Each row is a point on a tangle of strands that fork and nearly touch. The rows are in no order.
(in the rows, 128 means zero)
Points whose rows are less than 123 apart are linked; no others are. Some points are linked to none.
K330: [ 87 104 125 143 146  76 154 107 157  92 137 122 112 130 101 133 120 102
 117 152 100  77  96 124 154  85 119 142 128 205 109 170 150 185  76  91
 126  92  96 145  88 131 166 125  92 113 114 125  80 154  89]
K48: [127 167 143 132 113 103 127  90 135 115 126 124 133 117 103 154 118 131
 104 115  89 155 144 115 104 153  93 150 104 121 114 195 105  93 117 156
 138  93 135 139 103 101 132 129 159  82 119 143 149 137 181]
K432: [109 125 127 159 150  42 203 133 175  71 127 103 151 148 113 125 139 117
 124 139  74 109  96  97 152  74 124 132 110 178 130 164 172 158  60 110
 118  84 140 126 110  98 160 136 105 115 140 125  88 164 108]
K97: [102 160 116 141 176  83 158 119 101  94  60  98 135 101 125 109 113  88
  45 145 133 103 151 151 121 122 120 180 119 108 103 102  98 120 104 129
 104 120 179  84  69 187 151  81  94  78 153  72  83 112 128]
K618: [115 102 119 104 118 124 105 130  91 168 206 150 116 107 106  95 102 145
 157 133 118 101 188 143  87  73  71  96 147 142  96 113 125  98 109 124
 129 148 117 109 122 120 163 145 103 138  73  58  90 170  97]
K528: [108 148 103 136 151 133 180 146 150 116 126  91 187 161 136 144  75 164
 123 125 146 144  91 161 150 164 137 138 109 120 122 166 135  95 124 109
 117 121 232 124 100 180 130 151 107  92 175 168 104 126 133]
K247: [146 177 123 154 100 114 165 159 104  79 129 132 126  39 153 103  75 106
  42 134 141 108 149 138 118 125 116 173 129 117  95 130  89 198 129 133
 108 119 126 156  91 126 173 153 108  90  83  65  79 153 126]
K892: [114 145 120 122 152  90 124  83 139 143  57 104 108  99 110 129 117  73
  68 109 116 143 150  85 109 156 119 175 143 116 134 146  60 127 106 165
 150 130  69 116 113 111 110  86 205 110 180  98 176  89 156]
K275: [113 115 119 106 112 124 120 119 164 113 160 142  77 148 133 121 139 114
 167 140 115  95 156 126 125 130 111 107 144 138 134 104 126 102 153  85
 120 131  82 137 154 124 121 112  86 111 122 131 102 129 117]
K916: [ 93 149 103 132 158  87 164 113 125  89  49  81 145 118 122 131  87 101
  55 146 148 122 133 151 125 128 134 155 133 119 132 126  98 120 107 141
 118 110 161  80  85 166 153  82 107  93 175  65  96 130 166]
K424: [111 103 157 150 169 122 117 107 140 119 135 130  88 113  86 160 151 134
 102 127 107  68 125  97 185 120 120 144 110 230  96 122 131 169  66 124
 128  96  62  97 105 123 131 118 116  96 156 117 120 145 101]
K681: [151 132 136  96 126 127  63  81  74 150 124 159  67  88  92 176 157  98
  97 108 134 159 155 123 100 164 131 124 126 112 105 144  78 126 147 155
 132 115  96 149  92  98 117 121 161 100 125 161 142 100 183]
K728: [127 124 151 134  97 105 120 143 155  72 108 136 119 133 107 144 158 119
 141 124 105 131  65  84 167 125 157 138 132 179 180 106 157 148 111 121
 148 101 118 125 161 126 117 120 104 136 141 152 164 178 134]
K938: [ 91 151 100 126 149  90 166  99 142  93  50  80 149 114 117 138  79 115
  51 139 146 118 125 142 112 135 137 142 139 125 138 147  88 117 107 164
 146 108 141  83  88 149 147  85 123  94 183  78 110 123 182]
K677: [105 105 156 128 127 124 109 122 154 109  99 160  84 122  75 154 200 122
 118 108 123 125  97  98 177 135 151 147 124 197 148 110 148 133 114 144
 137 101  99  97 123 132 119  87 105 103 151 130 141 166 124]
K786: [157 155 137 121 119 104  85  89  91 136 110 143 101  97  96 163 156  97
 101 107 113 181 144 108  94 160 117 135 132 109 121 156  90 107 145 152
 140  98 108 153 109  89 112 118 180 109 124 148 165 114 178]
K124: [131 144  62 138 129  93 153 114 125 103  40  94 177 108 137 138 106  92
  75 120 160 186 100 136 105 149 153 124 176 129 176 123 130  90 136 105
 141  99 166 128 119 130 111 102 162 153 197 136 184 102 175]
K664: [101 157 120 144 153  90 183 121 117  94  88  96 163 146 114 153  77 155
  57 120 143 147  63 154 126 128 161 107 117 122 128 185 143 173 109 149
 137 114 223  83  74 188 165 106 122 118 171 149 129 147 166]
K609: [116 100 133 145 152 129 128  99 138 136 148 126 129  96  94 140 117 123
 104 143  95  67 125  98 155  87  88 133 139 217  74 150 148 186  64  98
 121 103  56 115  97 101 162 141 109 147 128 102  96 169  88]
K519: [109 143 121 140 163  96 147 144 195 123  82 136 144 152 145 128 187 153
 135 142 109 149 129 144 118 160 139 156 111 113 154 148 144  63 128 151
 125 118 142 153 126 148  77 156 134 122 163 138 163  52 139]
K957: [107 132 160 149 129 132 124 118 189 126  82 157 120 147 102 118 211 116
 114 120  99 164 134 124 142 140 105 166 104 127 145 154 171  77 143 162
 111 100 120 126 122 115  92 104 156  93 133 126 168 136 118]
K792: [152  95 111 128 120 115 208 142 170  82 176 143 167 115 172 137  84 132
 180 159 132 127 106 125 133 119 128 128 154 131 156 115 163 116  83  86
 144 168 166 105 177 119 149 145  78 156 129 158 122 175 111]
K20: [125 119  88  95  91 101 124 120 107 156 191  99 115 146 132  99 102 138
 202 134 132 125 155 135 112 141 115 121 138 110 111 106  96 116 122 103
 146 189 178 154 133 153 121 120 132 120  86 109 110 105  84]
K55: [168 148 159 139 118 171  87 150 137 158 176 117 144 154  86 126 135 183
 159 133  98 112  70  89 162 146 146  95 117 161 117 147 160 159 132 125
 169 143  97  99 150 130 102 174 100 188 115 156 145 132  97]
K701: [165 117 164  97 143 161  67  85 104 191 157 134  64 119 118 108 189 130
 128 111 120 111 195  97 106 141 107 110  96 106  71 112 110 115 131 152
  99 137  92 143 101  74 110 132 142 108 139 152 117  93 127]
K93: [ 96 142  98 115 142  80 159  81 154 111  42  79 134  98 109 127 102 105
  57 131 138 121 146 120 110 146 127 160 140 129 142 149  71 115  95 170
 159 120  98 103  91 131 130  77 143 102 193  83 140  90 173]
K71: [125  85 187 114 120 217  86 157 133 135 115 148 135 163 120 120 131 173
 166 136 152 124  97 121 147 133 146  99 129 122 132 114 100 155 166 192
 122 107  57 122 180  75 106 137 129 151 126 135 135 125 134]
K858: [103 110 124 153 138  55 170 117 166  70 139 115 121 132 103 135 130 108
 124 147  96  98  88 114 160  81 129 137 123 204 133 169 160 175  73 100
 134  83 105 136 100 113 168 123  89 109 115 127  91 163 108]
K291: [136 139  95 104  70 154  82  85  74 190 171 107 111 140 132 113  84 144
 149 116 141 128 166 128 127 147 122 133 118  80 100 111 103 151 139 125
 116 197 154 156 103 160 147 121 169 117  83 107 121 132 112]
K594: [123  93 156 138  93 147 114 191 149  76  92 133 157 144 146 130 160 113
 184 146 149 163  68 142 167 124 138 113 128 113 191  99 137 128 172 166
 132  74 105 141 199 102 111 112 122 161 116 163 167 146 135]
K925: [109  63 184 106 134 212  83 158 139 136  96 156 134 165 116 143 135 168
 172 142 166 125  63 129 146 133 146 103 131 127 138 128  99 142 165 192
 133  99  77 135 164  87 102 131 118 158 122 164 135 118 143]
K712: [104 120 156 137 118 123 125 120 173 129  86 160 100 131  85 128 219 115
 112  99 113 149 118 108 169 133 125 165 116 176 152 129 170  99 125 155
 129  98 118 103 113 127 107  88 128  91 137 137 152 165 125]
K148: [ 75  96 132 145 153 103 138 100 151 118 138 127 134 127 101 129 101 104
 113 156  96  71 112 125 147  88 101 145 149 197  88 170 153 194  81  90
 110  93  85 126  87 125 171 146 103 136 112 111  71 155  63]
K94: [178 146 141 130 109 165  98 143 123 178 199 132 141 125 103 129 135 170
 159 113 107 108  95  93 172 116 140  82 108 170 119 159 165 158 125 128
 186 157 113 100 147 118 129 180 100 204  90 130 144 153 130]
K660: [129 110 110 105 106 132  86 118  78 192 196 127 119 117  93  91 107 148
 158 125 106 114 187 128  90  85  70 101 138 123  88 109 118  98 114 118
 124 158 127 118 105 124 155 143 117 133  82  79  96 155  85]
K218: [150 141 168 134 118 176  75 140 139 131 152 125 130 158  98 139 127 174
 150 142 112 101  65  90 164 155 154 104 118 167 124 136 151 169 136 124
 155 135  90 115 156 141 104 158  96 177 127 169 155 134 110]
K98: [116  98 130 111 121 150 132 119 117 168 196 194 102  86 124 129 111 133
 128 142 136  89 149 128 125  71  86 101 155 156 108 136 147 146  91 130
 134 154 103 107 135 110 179 152  96 170  66  68 104 212 122]
K51: [132 124 103  92  78 171  83  72  73 195 172 125  94 145 127 113  93 143
 154 105 158 128 179 132 116 160 114 114 111  57 109 123  98 150 167 124
 105 184 130 159 118 140 155 110 182 119 104 125 125 130 142]
K676: [113 133 124 134 184  74 207 135 167 137 118 105 164 170 132 137 134 154
 118 120  90 116  89  98 132 115 131 149 104 147 114 156 155 123  65 103
 115 133 205 102 106 159 133 152 121 113 180 165  90 128 114]
K232: [139  99 150  99 146 164  93 129 118 152 127 137  84 146 133  86 180 118
 158 121 142 109 179 116 129 105 137 100 141 127 139  60 122 141 152 125
 108 124  57 137 168  86  96 109 126 152 137 116  98  90 102]
K702: [138 132  69 124 138 108 140 120 113 118  60 118 166  98 157 159 127 114
  78 117 179 172  93 143 105 169 157 110 164 119 176 127 112 102 141 113
 149 115 157 148 123 143 101 113 157 156 184 145 193  80 190]
K974: [132 107 123  90  99 175  82  73  80 212 181 128  98 141 123  98 125 145
 164  89 139 128 194 127  98 143 101  96 107  64 109 126 111 133 160 115
 114 176 129 148 117 127 151 111 179 129 126 138 116 111 133]
K929: [106 140 108 133 134  99 152 108 169  69  54 121 150 113 107 127 123 164
  52 119 116 162  93 166  68 149 141 117 133 116 162 172 130  96 121 175
 158 116 120 123  91 123  96 120 145 118 182 134 189  75 185]
K486: [159 136 131 135 147 150 127 179 106 152 116 147 141 150 189 127 178 130
 117 105 148 183 138 145  85 135 121 113 105  53 150 135  86 112 184 154
 117 127 115 170 161 111 102 119 224 112 118 146 192  85 182]
K951: [129 100 124 139 141 107 170 178 191  82 109 133 166 140 189 145 150 124
 183 137 116 127 137 128 149 132 139 139 135 109 170  74 155  65 124 119
 115 114 109 126 196 119  88 157 120 150 177 162 139 104 115]
K433: [133  94 141 140 110 123 120 194 143  83  82 130 152 145 150 125 173  95
 185 151 150 170  96 139 162 111 141 114 130 119 190  81 142 115 167 157
 120  79  97 147 200  89 110 108 125 155 118 140 147 128 123]
K407: [146 108 143 116 136 133 101 140 105 169 116 164  93 146 132 104 246 103
 141 108 156 174 147 131 112 118 137 118 110 107 155  97 129 117 163 130
 114 114 120 179 123 104  99  88 132 109  99 165 144  78 122]
K697: [137 154 107 167 171  75 165 155  98  51  93 123 125  94 150 124  76  65
  63 123 128 121 131 159 115 132 159 170 147 110 100  92 120 118 126  79
  85 120 198 117  91 191 139  92  90  82 149  91  83 118 112]
K941: [138 144 166 127  96 206 101 160 129 156 166 110 150 163 123 106 130 174
 198 115 128 116 125 156 161 139 150  91 103 119 161 131 165 137 197 146
 170 143 101  96 190 120 104 171 118 196 106 161 132 111 112]
K571: [130 157 137 142 142  99 100  80 119 115  74 113 110  94  79 154 111  72
  73 106  96 166 154 106  92 148 106 161 135 126 123 163  78 110 129 175
 151 106  67 107 114  92 105  99 203  96 159 117 181 101 156]
K906: [154 120 139 102 132 132  99 106  80 155 178 159  87 111 117 112 117 143
 192 133 129 106 205 132  96  78 118  88 151 131 145  88 152 126 136  99
 152 150 130 113 177  89 151 131 116 200 105  59  84 138 138]
K480: [153 151 107 163 159 102 162 147  92  52 108 127 131 100 168 136  55  63
  72 122 138 126 121 153 118 140 173 171 167 103  95  79 120 125 127  69
  81 133 203 128 106 179 125  94  95  93 149 111  84 119 108]
K661: [152 119 150 107 123 168  97 124 115 130 143 136  94 149 128  99 135 129
 171 138 123 107 183 117 123 106 135  85 146 133 145  70 140 145 161 107
 132 126  60 114 188  84 114 128 118 186 134 103 101 114 122]
K867: [123 128 163 139 108 122  93 138 140  76 117 133 109 134  91 151 141 141
 141 139 121 119  51  89 164 138 170 125 130 189 159 118 147 161 123 124
 155 100 110 129 147 137 117 122  92 143 140 157 164 162 135]
K903: [150 134 112 127 161 147 128 178 121 147 101 139 137 133 197 142 155 125
  95 109 157 163 129 148  91 148 135 107 125  57 158 127  71 113 178 152
 126 136  96 157 160 128 101 122 228 115 138 121 201  77 194]
K343: [148 143 127 133 108 171 117 125 120 162 194 152 142 134 146 141  92 141
 165 136 133  98 145 116 160  92 133  85 127 148 133 148 189 139 141 109
 152 159 121  96 176 127 168 164  99 203  81 112 132 192 142]
K770: [163 155 129 131 102 164 108 137 121 184 204 131 145 128 122 141 119 154
 172 117 129 103 119 111 180 107 143  84 110 155 136 155 183 147 147 113
 183 160 126  99 166 129 144 175  99 208  87 124 137 166 137]
K254: [100 154 123 139 190  62 201 122 156 135 112  99 156 179 119 145 130 165
 102 123 114 126  77 124 127 121 149 127 105 148 118 178 156 134  75 126
 130 124 218 105  75 178 132 144 106 113 181 172 101 104 124]
K716: [142 162 134 124 124 101  94  88  97 126  97 130 108  96  92 165 120  91
  91 115  98 170 144  97 100 155 107 146 137 118 119 154  77 109 134 162
 141  96  99 136 114  92 114 112 196 114 140 130 170 122 177]
K137: [116 154 108 146 171  74 159 128  81  89  80 116 128  94 143 103 112  65
  57 124 133 121 143 149 109 135 136 181 135 104 111  90 103 104 114  98
  93 138 209  99  72 194 136  75  89  77 150  94  83 107 120]
K132: [ 88 110 131 114 137 117 136  85 141 162 165 131 107 125 102 140 138 125
 108 120 111  95 101 125 121 107  88 161 113 156  84 179 130 152  90 100
 119 140 134 144  75 155 163 122 109  73  94 164  86 152  95]
K8: [154 126 134 110 116 148  96 127  81 156 131 172  95 120 139 135 176 103
 102  84 156 189 146 138  88 143 125 110 120  74 152 144  87 122 181 151
 123 110 103 164 125  90 126 108 195 102 107 165 174 108 190]
K498: [147 170 123 176 144 134 170 172 111  71 100 116 173  84 165 116  49 119
  44 121 128 103 134 150 128 132 137 156 122 110  75 123 139 157 135 103
  64 114 151 113 107 158 164 151 116 106 143  87  86 148 130]
K214: [139 130 176 125  98 216  92 158 126 149 146 107 160 165 115  97 132 180
 193 129 140 130 136 149 140 127 149  91 106 118 157 122 153 147 186 166
 165 128  84 112 195  88 105 166 124 196 112 140 126 103 119]
K42: [145 184 116 148 101 117 142 141  93 105 137 131 102  53 162 111  68  97
  48 149 138 107 160 140 116 120 129 176 150 117  86 114  77 202 132 125
 113 145 123 167  85 138 163 154 118  90  68  65  79 142 115]
K659: [114 105 101 106 112  99 130 117 108 140 189 118 112 158 136 110  90 128
 212 152 120 111 168 147 109 116 109 117 163 125 126 102 112 109 123  87
 139 180 154 134 159 145 130 122 132 143  97 104 101 118  75]
K468: [112 102 169 150 151 130  94 122 135  90 114 131  89 125  72 167 150 154
 118 132 113  86  94  97 180 137 152 139 119 226 111 119 125 173  76 143
 140  95  58  90 115 125 124 117 107 103 160 119 135 148 121]
K642: [116 148 116 125  88 144  99 105 101 139 157 110 115 118  98 146  74 133
 113 147 132 122 135 142 116 145 103 150 104 113  75 163  79 143 123 137
 121 141 127 169  72 147 167 144 125  66  82 124 106 140 126]
K776: [109 120 139 132 125 106 154 153 202  99  91 149 136 148 146 128 188 112
 149 115  90 136 112  95 162 127 126 160 120 129 171 107 159  83 127 132
 110 112 122 118 174 122  95 128 135 119 153 143 154 150 126]
K200: [133 127  97 123 102 123 129 173  77 152 204  85 149 121 186  91  83 122
 175  99 140  94 172 159 142 111 167 137 147 128 106  96 107 139 115 120
 165 202 214 145 121 169 106 164 145 121  85  70 110 115  61]
K613: [106 130 134 127 115 110 152 100 133 141 158 127 131 110 105 136 124 141
 109 110 114 131  93 128 119 126  88 164  90 131  94 199 121 144  96 128
 124 129 167 150  73 144 168 124 116  61  86 160 106 165 130]
K727: [132 154 158 127  94 184 117 147 148 144 178 102 138 158 139 128 115 155
 202 124 133 106 119 157 178 144 164  99 114 124 169 136 176 140 197 124
 177 158 114  95 200 151 105 159 114 189 107 175 148 116 102]
K249: [ 97  90 136 121 149 136 127  95 124 185 164 136 136 111  96 125 131 120
 102 122 105  86 121 118 116  90  60 153 128 159  64 160 137 165  84 102
 102 142 113 118  75 146 167 142 120 102  91 140  87 169  56]
K273: [101 125 130 137 152 109 161 154 213 110  89 146 147 160 156 130 191 131
 146 130  96 131 130 124 144 139 129 161 114 113 164 123 155  63 123 141
 110 123 133 127 157 144  83 151 132 114 169 143 152  96 128]
K559: [142 116 164 144  98 140 152 178 176  66 114 119 182 113 184 139 127 133
 186 147 132 141  83 135 175 138 152 119 118 104 187  87 172 113 149 149
 127 107 125 122 217 106 101 153 118 185 145 189 185 144 119]
K787: [110  77 172 115 117 188  90 166 136 126  99 156 133 161 109 148 147 159
 177 143 170 145  28 139 150 133 150 107 125 131 171 140 125 135 176 176
 151  92 112 135 163 112 108 115 100 172 117 197 153 128 139]
K998: [ 96 143 104 129 157 118 187 137 174 123 120 110 167 166 145 145 110 169
 139 119 129 134 103 148 140 161 136 138 113 129 143 163 136  66 115 110
 127 123 208 119 110 171 114 156 107 100 188 178 114 100 143]
K932: [112 153  82 138 121  99 162 112 140  74  48  80 175 122 123 134  75 119
  77 127 138 176 102 156  96 149 149 112 162 135 166 157 132  92 137 127
 149  86 177 107 105 134 125 106 139 127 197 130 161 115 184]
K117: [131 120  59 122 146 127 148 141 128 132  61 135 156  93 179 153 140 106
  73 101 193 162 103 152 105 158 151 109 162  95 183 116 101 100 161 117
 139 133 122 135 140 143 115  96 169 143 179 125 205  89 199]
K807: [150 123 152  94 133 149  58  84  92 177 145 152  62 124 113 142 184 120
 119 113 134 135 170 119 104 160 126 109 109 100  88 130  96 120 150 139
 113 129 101 159  89 110 113 131 147 102 130 174 125  84 153]
K699: [114 117 149 129 104 112 143 151 181  88  92 152 127 138 132 131 182 107
 147 113 100 135  85  88 170 126 138 154 128 149 182  98 162 115 132 129
 123 109 116 114 171 119 106 111 124 126 142 143 159 175 130]
K285: [114 127 123 141 118 133 132 138  90 125 195 150 137 163 152 132  54 123
 200 164 120 102 180 158 117  90 116 119 160 134 135 120 149 107 126  89
 129 165 145 111 190 139 153 154 126 173  75  93 108 170  89]
K186: [100 161 100 139 124 108 167 114 140  78  70  91 168 134 122 143  70 134
  75 129 143 160  92 167 105 153 154 113 145 129 158 175 129 104 135 145
 148  96 193  95  96 155 142 114 121 110 188 131 140 137 190]
K833: [128 107 118 126 148 106 205 142 191 103 130 129 165 146 166 148 128 137
 159 126  94 114 111  99 142 126 129 151 137 132 153 101 162  84  89  88
 118 136 157  99 170 130 118 159 111 129 182 178 114 151 122]
K570: [147  90 109 127 128 112 218 145 174  92 156 135 180 129 169 137  98 139
 172 138 114 125 108 109 133 124 114 136 154 129 149 108 157  95  85  78
 128 156 166  99 169 116 137 149  92 140 160 167 108 168 111]
K887: [105 162 126 146 184  66 184 124 133 120 106  94 157 173 114 150 108 171
  78 130 125 135  71 143 117 122 153 117 101 137 109 194 152 165  83 144
 137 113 227  96  63 188 150 137 109 120 171 163 112 111 136]
K737: [152 105 147  90 141 153  86  83 109 200 162 135  75 131 122  87 178 127
 159 104 117 114 198 102  98 120  98  97 117 105  97  97 121 119 134 117
 107 148  95 130 127  90 112 111 134 139 138 135 102  95 108]
K604: [127 137 133 145 170 105 116 144 175 120  71 140 134 153 130 127 197 138
 115 161 113 169 118 144  96 151 131 146 115  95 135 150 136  93 134 162
 126 125 133 173 121 136  67 140 166 132 141 125 185  50 144]
K638: [182 157 101 172 152 138 158 154 100  65 129 126 137 110 183 142  35  77
  76 122 143 118 141 145 122 142 187 162 167  93  78  88 137 139 140  59
  82 144 187 142 110 170 112 117 104 120 140 121  91 118  92]
K836: [128 137 107 120  90 154  74 103  88 184 177 100 121 137  99 125  86 141
 134 141 118 121 160 125 105 138  87 129 113 112  61 138  94 123 118 126
 109 152 115 156  75 148 161 149 134  96  85 112 107 132  99]
K324: [148 116 124 127 116  89 125 162 144 123 117 146 115 138 140 106 217  97
 174 128 125 167 149 118 128 117 123 123 125 118 163  85 132  89 148 122
 115 101 115 163 162  97  97 107 115 132 116 148 136  88 106]
K956: [113 141 122 125  86 126 128 109 123 134 158 117 127 112 100 135  92 142
 115 133 122 134 113 134 110 145  91 148  99 118  91 188  88 132 114 136
 122 126 150 168  79 147 166 138 114  59  76 145 106 153 138]
K970: [111 101 139 143 171 123 122  91 148 142 144 121 100 104  95 154 145 124
  96 132  97  60 136 101 171 101  97 148 110 219  75 139 144 168  60 111
 120 105  73 107  91 117 145 121 120 108 140 125 105 147  88]
K280: [151 187 102 141  89 142 123 121  79 132 147 125  95  78 164 116  63  99
  63 140 135 110 164 130 124 128 142 170 155 109  89  96  87 201 134 124
 108 174 128 170  84 147 154 155 139 104  52  74  92 143 115]
K303: [150 176  97 132  70 152 108 112  76 144 154 107 107 102 154 114  67 123
  95 142 137 125 157 131 130 141 147 163 139 103  83 103  90 188 133 132
 112 181 139 177  88 157 152 147 146 102  55  80 105 140 114]
K258: [118 125 146 155 176 123 109 142 192 120  52 136 126 161 115 119 207 128
 114 176 121 182 116 150 104 146 121 158 109  95 134 159 151  93 140 172
 116 115 114 170 118 124  75 118 176 116 125 118 185  70 122]
K849: [150 132 111 119 161 129 130 151 125 155  99 142 155 133 190 153 175 148
 120 120 156 158 115 137 102 161 149 123 124  83 145 130 102 109 147 134
 128 142 150 166 140 152  85 139 184 149 158 162 191  50 170]
K593: [165 145 119 112 101 135 126 144  99 156 140 154 123 123 171 123 162 122
 137  82 165 174 153 136  99 152 121 102 107  59 159 142  86 119 180 143
 124 119 124 174 149  91 133 112 206 115 119 154 175 105 185]
K967: [128 130  89 101  82 132  97 104  84 182 184  94 121 144 138  96  94 139
 184 118 136 121 161 134 126 144 126 125 125  99 104 106 105 134 132 112
 132 201 180 153 113 164 131 121 159 120  82 103 116 116  87]
K551: [143 110 122 132 107  94 137 175 159  89 112 140 121 133 153 112 188  99
 187 137 127 151 140 127 144 118 128 122 135 117 178  77 140  91 155 123
 116  96 104 149 189  93 104 115 112 137 126 142 136 110 114]
K832: [135 109 142  94 145 145  83 106 122 171 145 135  76 145 125  87 183 116
 156 116 125 106 184 109 111 118 123 103 129 116 118  80 119 121 150 110
 111 135  79 142 140 103 102 107 117 135 137 135  99  83 105]
K535: [137 147 145 127  85 159 125 136 171 101 167 115 120 141 167 134 102 130
 187 147 145 108 100 147 171 148 171 103 125 127 173 130 171 145 173 113
 170 158 117 122 201 141 113 141  87 176 106 178 163 136 118]
K323: [163 108  79 113 104 104 183 159 130 126 177  93 183 123 145 106 101 161
 199 138 140 148 151 143 127 144 112 117 141 117 125  97 115  80  97 100
 147 153 195 125 137 115 111 136 110 138 143 129  99 120  74]
K419: [ 98 157 113 136 143 105 182 119 134  94  91 100 163 145 125 155  75 155
  72 123 143 150  74 163 120 147 153 116 125 126 139 190 133 132 119 142
 139 117 217  90  90 177 156 120 117 103 177 146 133 141 185]
K493: [140  99 133 117 126 118 113 158 121 142 109 149 100 148 135  98 236  91
 164 118 164 164 138 132 130  98 141 121 125 117 173  65 132 123 161 126
 110 110 107 174 159 100 104  77 123 132 101 151 121  83 103]
K615: [148 109 180 116 109 220  86 160 108 144 121 119 146 162 121  93 128 172
 183 141 153 136 131 139 130 112 156  85 119 118 154 105 127 166 175 180
 145 110  65 133 192  64 103 156 134 189 115 122 124  94 129]
K169: [144 129 150 130  79 134 143 151 170  65 134 132 137 113 165 132 127 126
 186 141 143 134  96 140 165 136 163 115 126 125 192 101 165 133 163 131
 148 125 116 132 205 109 109 133  92 162 124 178 166 141 130]
K52: [105  87 127 109 128 141 134 117 114 175 190 186 123  83 118 116 124 125
 113 131 124  94 141 135 113  69  67 117 162 161  95 136 143 147  80 123
 121 153 108 105 114 113 177 161  96 151  60  81  94 206  92]
K367: [147 102 137  86 123 152  83  78  86 213 178 132  91 126 116  86 153 142
 164  96 123 117 198 107  88 121  97  95 115  88  96 106 126 118 140 112
 117 163 114 131 119 103 137 109 151 140 128 131 105 109 118]
K203: [132 126 166 139 117 154  78 135 135  94 128 139 107 143  91 152 134 157
 139 144 123 101  50  89 164 151 169 114 128 184 136 125 137 172 126 125
 149 115  89 123 144 146 107 137  92 152 138 163 159 146 128]
K149: [146 105 153 109 143 169  76 123  77 172 124 181  80 124 122 129 222 106
  91 102 166 187 146 154  90 134 137 107 117  88 134 129 109 122 165 162
 115 121 106 164  97  95 101 109 169  93 100 169 160  93 169]
K15: [138 156  95 119  67 157  91  96  66 166 157 108 104 125 135 125  70 130
 113 134 141 124 152 124 131 144 136 148 127  93  87 104  93 175 132 132
 113 188 143 169  85 158 147 136 152 109  69  93 113 140 120]
K383: [127 133 124 144 115 158 130 129 107 147 190 165 145 153 151 141  66 127
 169 156 133  97 154 140 143  84 119 106 148 142 134 140 177 129 132  97
 129 163 133 106 180 136 175 161 104 193  67 104 124 201 122]
K277: [104  88 131 116 139 142 135 103 118 185 177 160 137  79 104 118 137 116
 102 116 111  95 132 112 114  77  51 134 146 174  74 142 149 160  77 109
 110 148 101 106  92 117 169 150 112 129  83 106  94 189  67]
K815: [150 172 116 160 132 154 152 161 109  82 104  84 190 118 153 130  47 146
  80 138 138 126 119 139 146 158 145 144 117 107  80 126 122 139 121 115
  82 119 181 128 109 155 142 155 113 107 143  98  99 145 143]
K63: [133 112 126 105 124 125 102 118  81 156 195 163  96 111 111 110 101 151
 185 149 130  99 194 138  97  68 102  90 151 137 126 100 140 106 124 108
 146 149 130 111 157 102 162 140 103 181  85  55  90 158 125]
K240: [163 177 121 164 110 128 170 174 103  74 114 128 162  50 162 102  63 120
  42 125 129 118 142 138 122 128 120 159 122 112  79 126 114 178 125 123
  85 114 144 131 102 127 172 162 105 104 110  70  87 159 128]
K809: [115 116 106 118 123 109 116 129  80 145 191 128 118 159 132 112  75 128
 211 147 111 104 182 145  95  94 101 119 161 127 125  92 128 105 127  84
 134 170 157 115 167 145 139 134 143 164  92  83 100 141  75]
K839: [117  93 166 128  96 167 104 175 144 103  99 145 146 146 127 144 147 139
 182 141 157 160  37 141 159 133 149 109 126 121 189 127 139 134 177 168
 150  88 124 143 177 115 110 118 110 168 113 189 165 140 138]
K356: [151 117 146 120 120 182 126 120 141 147 183 164 104 110 130 131 114 137
 130 131 107  87 143  97 145 105 100  91 142 156 113 130 155 149 115 114
 136 150  69  94 160 103 148 137 105 172 111  94 124 195 143]
K649: [127 119 108 114 103 146  78 107  89 197 186 106 119 132  92 100 102 147
 149 130 107 115 180 124  94 115  73 112 117 120  70 122 109 105 114 119
 115 158 120 134  88 137 152 146 127 115  87  97 106 138  86]
K225: [107 121 151 162 151 146 117 130 192 133  50 149 121 159  95 116 212 110
 117 158 117 180 131 144 134 141  99 166 107 121 129 158 169  82 151 180
 107  93 106 143 116 105  94  97 179 106 126 117 173 117 109]
K9: [130 125  82 111 161 135 145 152 132 140  80 138 145 108 197 152 138 123
  84 105 186 142 118 147 103 163 149 106 146  76 163 121  77 104 166 132
 135 140 105 147 153 143 110 108 189 132 168 118 195  81 199]
K30: [149 109 157 114 146 153  80 122  87 176 113 167  84 129 119 120 244 103
 106 120 160 182 149 145 109 135 136 120 107 106 129 121 123 111 158 156
 111 110 119 166  96 100  96 103 147 105  98 162 153  83 145]
K937: [117 143 126 152 181  43 202 134 170 112 121  99 158 169 122 127 146 141
 120 132  76 114 102  94 137  87 123 142 100 160 113 168 163 137  60 118
 115 105 171 107  93 126 145 151 120 113 161 140  86 134  99]
K530: [123 159 106 151 144 149 156 149 125  96 115  82 191 145 143 136  53 162
 104 139 156 134  98 161 151 165 149 138 110 110  95 155 126 121 129 114
  96 118 210 124 102 178 136 150 113  95 163 130 104 135 142]
K606: [162 125 145 112 127 153 101 107  99 147 161 140  91 126 124 104 125 135
 182 132 124 111 201 120 106  90 125  81 146 130 148  85 155 137 160 104
 150 139  98 107 187  73 133 130 118 202 119  76  95 127 136]
K458: [105 144 112 119 152  86 142  76 150 128  47  89 115  91 108 125 111  87
  60 127 128 128 150 102 105 151 129 169 140 120 133 141  61 122  97 175
 157 126  83 113  99 122 124  83 175 105 189  89 160  88 164]
K409: [106 126 105 122 156 109 201 141 189 124 123 122 165 164 156 147 132 155
 151 118 108 124 113 124 140 148 129 149 123 132 144 133 143  63 101  97
 119 135 183 109 134 157 115 161 104 111 191 184 109 108 126]
K250: [104 102 162 148 128  99  95 126 136  85  98 137  96 128  54 160 175 136
 122 122 123 129  87  98 174 123 159 140 131 222 142 117 141 145  94 154
 155  83  88  91 112 128 126  99 114 105 159 122 148 156 118]

A fork is a point with three links. Follow the links from the first point to the second and name the forks in between, in order.
K681; K906 | K737
K15; K20 | K291
K303; K661 | K291 > K737

A fork is a point with three links, a tip a point with one. Leave the first point through the second and follow the links. Name the first fork or tip that comes.
K836; K642 | K98
K240; K498 | K792
K458; K892 | K737
K367; K974 | K291
K787; K925 | K559
K892; K458 | K638
